Each row is a point on a tangle of strands that fork and nearly touch. The rows are in no order.
Points whose rows are less than 71.7 apart are linked; no others are. Some points are linked to none.
Z433: [  2   2  -4  14 -28  15 -15 -29  -4  40  -6  27  -1  34  23 -15  -2   1
  -1 -46 -11 -21   9   7]
Z345: [-12 -40  -8  20  39 -10  -6   4   6 -15 -30 -14  40   5 -14  -3  18   2
  12   9 -23  -1  23   0]
Z715: [-19   2   2  29  -7   9  28  -9  24  17 -28 -32  -6  42   1   5 -18  25
  13 -22  16   8  -1   9]
Z468: [ 23  -9  22 -19  -8  -2 -16  10 -28  -8  19   8   3 -32  -4  14  26 -39
  -8   9  -1  13 -14 -33]
Z732: [ 14 -20  -8  -1   9  -4  -9  16  -8 -49  -4  -3 -11  17  -4  -7  16  32
   9  38  10 -22   2  23]
Z941: [-34   3  -1  10  24 -29  -4  19  10  14 -10  18 -15 -26   0  22   2 -19
 -24 -12 -17  17  -3  12]
Z684: [ 21  31  -3  24  -8  20  22   1   6 -15  28   6 -26  12  15  -1  -7  26
   6   9  21  20   9  -5]
Z610: [ -5 -10  -3  13  13  -2 -11  35  10 -43 -23   8  -5  23  -2   7   8  29
 -11  20  20 -23  -2  49]
Z344: [ -6  36 -22  25   3  -2 -22  13  35  13  25  36 -14 -23  14   8   5 -12
  -8   3 -12  20  28   3]
Z620: [-14 -31   1  35  36 -13  -1   9   9 -21 -17   1  24 -17   1  -1  11  10
   1   7 -21 -15  31  26]
Z668: [ -4   2  -3  34  11  -2 -24   1  33   7  -9 -21  20  31 -16   8  15 -34
  21   3 -28  -4  30 -27]
Z252: [ -1  -1  20  -7 -16   9 -28  10 -40  -1  21   8 -19 -25   7   4  19 -36
 -10  -1  -5   5   0 -14]
Z167: [ 13  35 -15 -37 -28  16 -14  -4  20 -14  50   4  12   9  -4   7 -14  26
  13  45   1   7 -10 -22]
Z435: [  1  12 -31  28  16  -4 -11  -6  30  35  14  38   4   3   6  -3   2  -6
   2 -23  -5   5  39   8]
Z687: [ 18 -33   3  -7  14  -2  36 -14 -20 -23   4  -9  -2  -4  -7 -18   6  30
   8  32  16   4  -3   5]
Z854: [ 41  52  -9 -22 -26  14  -2   3  39  -8  26   7  16  10   5   3 -15  28
   2  25  -1  27   3 -23]
Z336: [ 15   9  18   3   3   8  31 -21  16  13  19 -23  21 -17  -4   0 -11 -31
   3  15  -8  11   7 -33]
Z471: [ -9 -18   2  37  21 -13  16  -3  40 -13   5 -11   8 -20  -3 -15   5  13
  -4  24 -12 -11  46  30]
Z613: [ 19 -18   9 -15   0   3  27   2 -47 -22  -7  -2 -23   1   2  -2   7  14
  -3  -5  34  12 -41  -9]
Z217: [ 24 -43  -5  23  38  14  32 -16 -28  28   1  11   2   1   4  -6  15  -8
   8  -7  17  26  28 -11]
Z758: [  5  49 -22 -17 -20  17 -11  -2  41  -2  -8  10  -5  29   7   6  -3  27
  -3  17   6  19  -8 -20]
Z838: [ -9  -4  11  22 -26  23 -28 -12 -20  16 -14   4 -22  35  24 -10  10  -6
  -8 -37 -17 -12  -8  -4]
Z59: [ -2   0 -16  -1  -3   4 -14  -2  -2  -1 -25  -3  -6  46   0 -12  -7  25
   8 -17   6 -13  -9  12]
Z756: [ 15   2   4  35  10  10 -11 -11   8  26 -13   9   1  27  20  10  14 -26
   3 -30   1  13   8  -3]
Z473: [-44 -11   5 -12 -16 -16 -29  39 -26 -30   1  -2 -31  -9  -7  17  14  10
 -11  27   6  -1 -18   6]
Z904: [ 14   3 -14 -35 -11  11  -5  -5 -14 -23  35  -5   3  13  -9  -5  -2  17
  18  33   6  -1 -15 -26]
Z934: [-18  19  12   6  10  -8   8   2   6  21   0  21 -17 -41  11  14  -8 -28
 -26 -17 -10  26  -5   6]
Z506: [-12   5  11   4   3  -8 -18  17  40 -24 -24 -19  20   8 -15   2   0   1
  -4  16 -10 -39   8  28]
Z411: [  7 -18   7  10  11   7  14 -12  -6  13  -1 -19  18   3 -13  -2   5 -28
   8   6 -16   1  16 -22]
Z452: [-23  -3 -16 -29 -15 -11 -37  22 -20 -27  28   6 -24  -1 -11  15   7  19
   8  52  13  -2 -18   3]
Z122: [-17   7 -26 -33  27 -24 -22  20  15   3 -23  18  13  -6 -19  11  -3  -5
  -8   3  -8  -3  -5  14]
Z322: [-13 -12  25  -6 -16   8 -15   4 -51  12   8  15 -31 -35   8  -5  11 -31
 -21 -31  -6   2  -8   0]
Z692: [  2  42 -24  -8  -7  -7 -39  17  33  -3  26  31  -1 -16   5   5   5  -2
   7  23 -10  18  24  -4]
Z269: [ 33  -1  -4  27   6  28  55 -29  -7  23  30   4  -9  -7  20 -21 -22  13
  -1 -12  26  17  27   1]
Z949: [  8  10   4   9 -30   4   1 -38  22  47 -16   3  20  29  18  -7  -7  -1
   8 -57  -7 -19   5  13]
Z479: [ -2  28  -4  44  -6  20   7  -2  19   3   9  -3 -21  31   7   4   3   5
  13  -1   2  20  18 -24]
Z472: [-29  -1   7  -5  14 -22  -6  32  -4 -16 -12  10 -29 -22  -3  23  10  -2
 -21  13   6   6 -14  17]
Z983: [  4 -47  14  11  21  -4  -9  -9 -12   0 -24 -21  39  -3 -19 -12  29 -21
   6   8 -23   1  21 -21]
Z79: [ -3  28   6  -5  -1   6  19   0   9   4  10  -6  -1   6   8  24 -17  -6
  -5   5   3  45 -19 -37]
Z361: [  8  39   2   4 -10   2  -5 -16  49  30 -21  -2  12   3  10   8  -5 -14
  -2 -24 -11  10  -4  -8]
Z120: [ 35 -36  -9  -9  28  -6  12  -5  -4 -36  -9  -1  10  -2  -4 -19  23  32
   6  37  13  -3   7  22]
Z55: [-33 -22  -2 -26 -28 -16 -36  14 -58 -11  12  -2   4 -29 -20  -2   1   1
  14   9  -8 -10  -5  -9]
Z695: [-19  -4   5 -29  -6  -9 -26  22  21 -25 -20 -23  29  14 -18   3  -5  -5
  -5  19 -15 -36  -8   5]
Z312: [ 17   7 -20 -52  12 -20 -31  17  11 -23  -7  20   9  -2 -12   8  14  -4
  -6  23   4  -8 -24   6]
Z427: [ -8  22  -3  -5 -18   5   2  14  30 -26  11  -5 -21  23  -8   3  -9  27
  -4  36  18 -14  -4  17]
Z401: [ 14  -1   9 -43  -7 -14 -24  14   8 -28 -10 -20  16   5 -19  11  10  -8
  -8  32   5 -26 -40 -10]
Z885: [-47 -18  -4  16 -25  10 -48  18 -47  -9  -2   4 -20   4  11 -10   2  13
   2 -22 -21 -17   7  15]
Z330: [ -7  22 -16  41   0  11  20   0  33   6 -13 -16 -18  52   1  14  -3  33
  21   3  22  18  10  -7]
Z970: [ -9   6  11  21   0  -5  34 -23  27  36 -23 -13   1   8  16   9 -21   2
   2 -41  13   7  -6  22]
Z777: [ -5  22  -4  -8  -5  16  12  -5 -11  10  17  10 -14  -2   5  -1 -15  -6
  -3 -11   1  22  -8 -20]
Z773: [  6  20  13  11  -4  17  41 -13  25  13  27 -27  13   3   4  16 -27  -8
   6  16   2  36   2 -41]
Z744: [  7 -11  16 -15   3   0  29 -17 -31  14 -10   0   3 -12   2 -13 -20  -7
  -6 -38   1  -8 -19  16]
Z58: [  2   6   1  21   5 -17   1   2  43 -10  -1   2   5 -13   0  -4  -6   6
  -3  -1  -8 -33  20  40]
Z917: [-17  14   1  10  -7  -7 -22   5  24  -1 -15 -21   2  22 -10   8   7 -17
   7  -5 -19  -5   0 -16]
Z20: [ 37  -7  20 -14   6   6  39 -18  -1  -7 -14 -33   8  -3   5   2  -1  -8
   9   8  26  10 -28   1]
Z851: [ 18 -17 -20  22  36  -9   0  -8   5  26   5  32  16  -6   5  -4   9 -20
   7 -18 -11   1  33   9]
Z338: [-13  -8 -17 -23  -3  -8   8  -9 -11  11  32  10   9 -29 -18 -26 -22   6
  15   6 -14 -18  19  11]
Z938: [ 21 -18  -4 -19   9   8  44  -6 -35 -19  18   0 -12   2   0  -8   0  25
   8  28  28  17 -20 -17]
Z916: [-12 -30  11 -13  12 -16   4   9 -38   4 -26  13   4 -26   0   3   1  -2
 -15 -43  -4  -9 -22  17]
Z165: [-17 -25  32 -17  -2  -1  20  13 -25 -27 -23 -28  15 -11  -8  -2 -13  13
 -11  -2   9 -30 -21  13]
Z464: [ 21 -50   0  38  34   1  26   2 -33  -6  -4  12 -10   0   0 -10  34  10
   5  13  11  19  20   1]
Z333: [ -4  12 -17  10  -4   4   1  18  32 -20 -20  12 -18  34  -5  -4  -6  39
  -6  18  30 -18   0  39]
Z903: [ 41  21  13  23 -17  33  37 -12  -3  -3  44   1 -14  -6  20 -16 -19  12
  -4   3  23  12  27  -8]
Z393: [  1  41 -25 -12 -22  14   9  -5  34  -6  10  -3  -6  37 -10  -7 -15  39
  12  19  22  -6   0  -9]
Z816: [  0  12 -18 -43 -26   0 -41   2 -30 -17  39  15  -6 -10  -3   3   7   9
  12  36   4   9 -17 -15]
Z380: [ 19  16  40  -1  -8   4   8 -15  12   0   4 -34  20 -10   2  16   0 -44
  -5   7  -6   2 -14 -31]
Z765: [ 12 -32   0 -18  12 -15 -23   5 -36  16 -11  32  21 -22  -4  -7  17 -22
  -5 -42 -18 -16  -1  12]
Z500: [ 27   1  43  -1 -11   7  15 -18   2  -4 -18 -49   8  -3   5   1   0 -31
   2  -9   7  -9 -28  -4]
Z302: [-33  -5  31 -15 -20  -1   1   7 -10 -19  -5 -32  -1  -8 -10  -2 -18   4
 -13  -3  -5 -28 -17   7]
Z189: [-18  13  13   9 -12   8  -3  -7  -9  27   2  23 -32 -36  26  -1  -1 -21
 -28 -26 -17   4  -6  17]
Z250: [-28  -9  11  15 -24  13 -37  13 -29 -11 -16  -3 -40  19  23 -10  11  11
 -14 -15 -16 -17  -9   8]
Z951: [ 12 -15   0 -29  14 -24  -8  14 -23  -5  -5   4  13 -19 -13  19  24 -25
   0   5  -4  15 -26 -35]
Z28: [  3  27 -41 -30  22 -17 -13  10  35   5  13  30   6 -16  -2  10  -8   2
   0  15   1  10   7   6]
Z354: [-15  14   7   3  -1  -1 -26   9  16  -1 -40 -18 -16  19   9  15   9 -21
 -15  -2  -9  11 -23 -24]
Z301: [-11  31   1  11  -5  -4  14 -15  48  31 -22   0  -6  -7  13   7 -12   2
 -15 -25   6  -3  -1  20]
Z659: [ 16 -29   8 -11  10  -4  17  10 -32 -21 -34 -17   3  14  -5   0   4  19
   1 -10  23  -5 -30   7]
Z753: [-52 -13   2   1 -21  -4 -37  15 -48  -6   3  -2   4 -27 -11  -9  -7   0
  11  -9 -19 -19  12  12]
Z474: [ -4  -8  15   0  12 -14   0  11 -11  -2 -20 -27  -3   3  -2  24  12 -32
  -8  -3   4  22 -32 -34]
Z496: [ 10 -20  -2  19   9   7  48 -21  -7  13  37   5  -8 -36   5 -28 -19   8
 -10  -3  10  -7  29  17]
Z650: [-26  -2  -4 -24 -25  -1  -6  -9 -37   1  40   1   0 -22 -16  -9 -18  -5
  20  18  -9  -8   5  -5]
Z921: [  1 -15  10   0   7  -2  48 -23 -14  23  12  -2   3 -28   3 -19 -33   2
 -10 -33  -1 -13   4  24]
Z570: [ -2  22 -22 -17  -6   1   7 -12   5  16  19  12  -4   1  -8 -17 -18  10
   7  -9  -7  -3   8   2]
Z811: [ 21 -29 -14  31  32  -1  22 -19  -8  36   2  29   7  12  17   0   2  -6
   9 -23   9  10  27  18]
Z648: [ 17 -33 -12 -37  14 -20 -22  12 -34   0 -22   9  28 -12 -23  -6  18 -17
   6 -18 -16  -8 -18 -15]
Z808: [ 12  27  -8   1 -17   9  -1 -30  30  45  -4  -4  32  13  -4 -11 -14 -17
  12 -42 -14 -12  14 -12]

Follow the links from the first point to the second, and from the first to the third. Name the last point that the two ways share.
Z851, Z500, Z338 => Z336
Z28, Z500, Z55 => Z336
Z354, Z269, Z610 => Z951
Z684, Z473, Z917 => Z951

A fork is a point with three links, a tip a point with one. Leave the first point through the second and follow the links. Name the first fork or tip that comes.
Z715, Z330 => Z951
Z758, Z393 => Z302
Z250, Z885 => Z336
Z471, Z58 => Z464

Name the points in between on the shortest way along the links from the first point to the second, in order.
Z302, Z472 => Z165, Z659, Z613, Z938, Z687, Z120, Z732, Z610, Z333, Z427, Z393, Z758, Z854, Z167, Z904, Z816, Z452, Z473
Z252, Z816 => Z322, Z189, Z934, Z941, Z472, Z473, Z452
Z479, Z55 => Z330, Z715, Z970, Z301, Z361, Z808, Z949, Z433, Z838, Z250, Z885, Z753
Z773, Z401 => Z336, Z411, Z983, Z345, Z620, Z471, Z58, Z506, Z695
Z464, Z471 => Z217, Z811, Z851, Z435, Z344, Z692, Z28, Z122, Z312, Z401, Z695, Z506, Z58
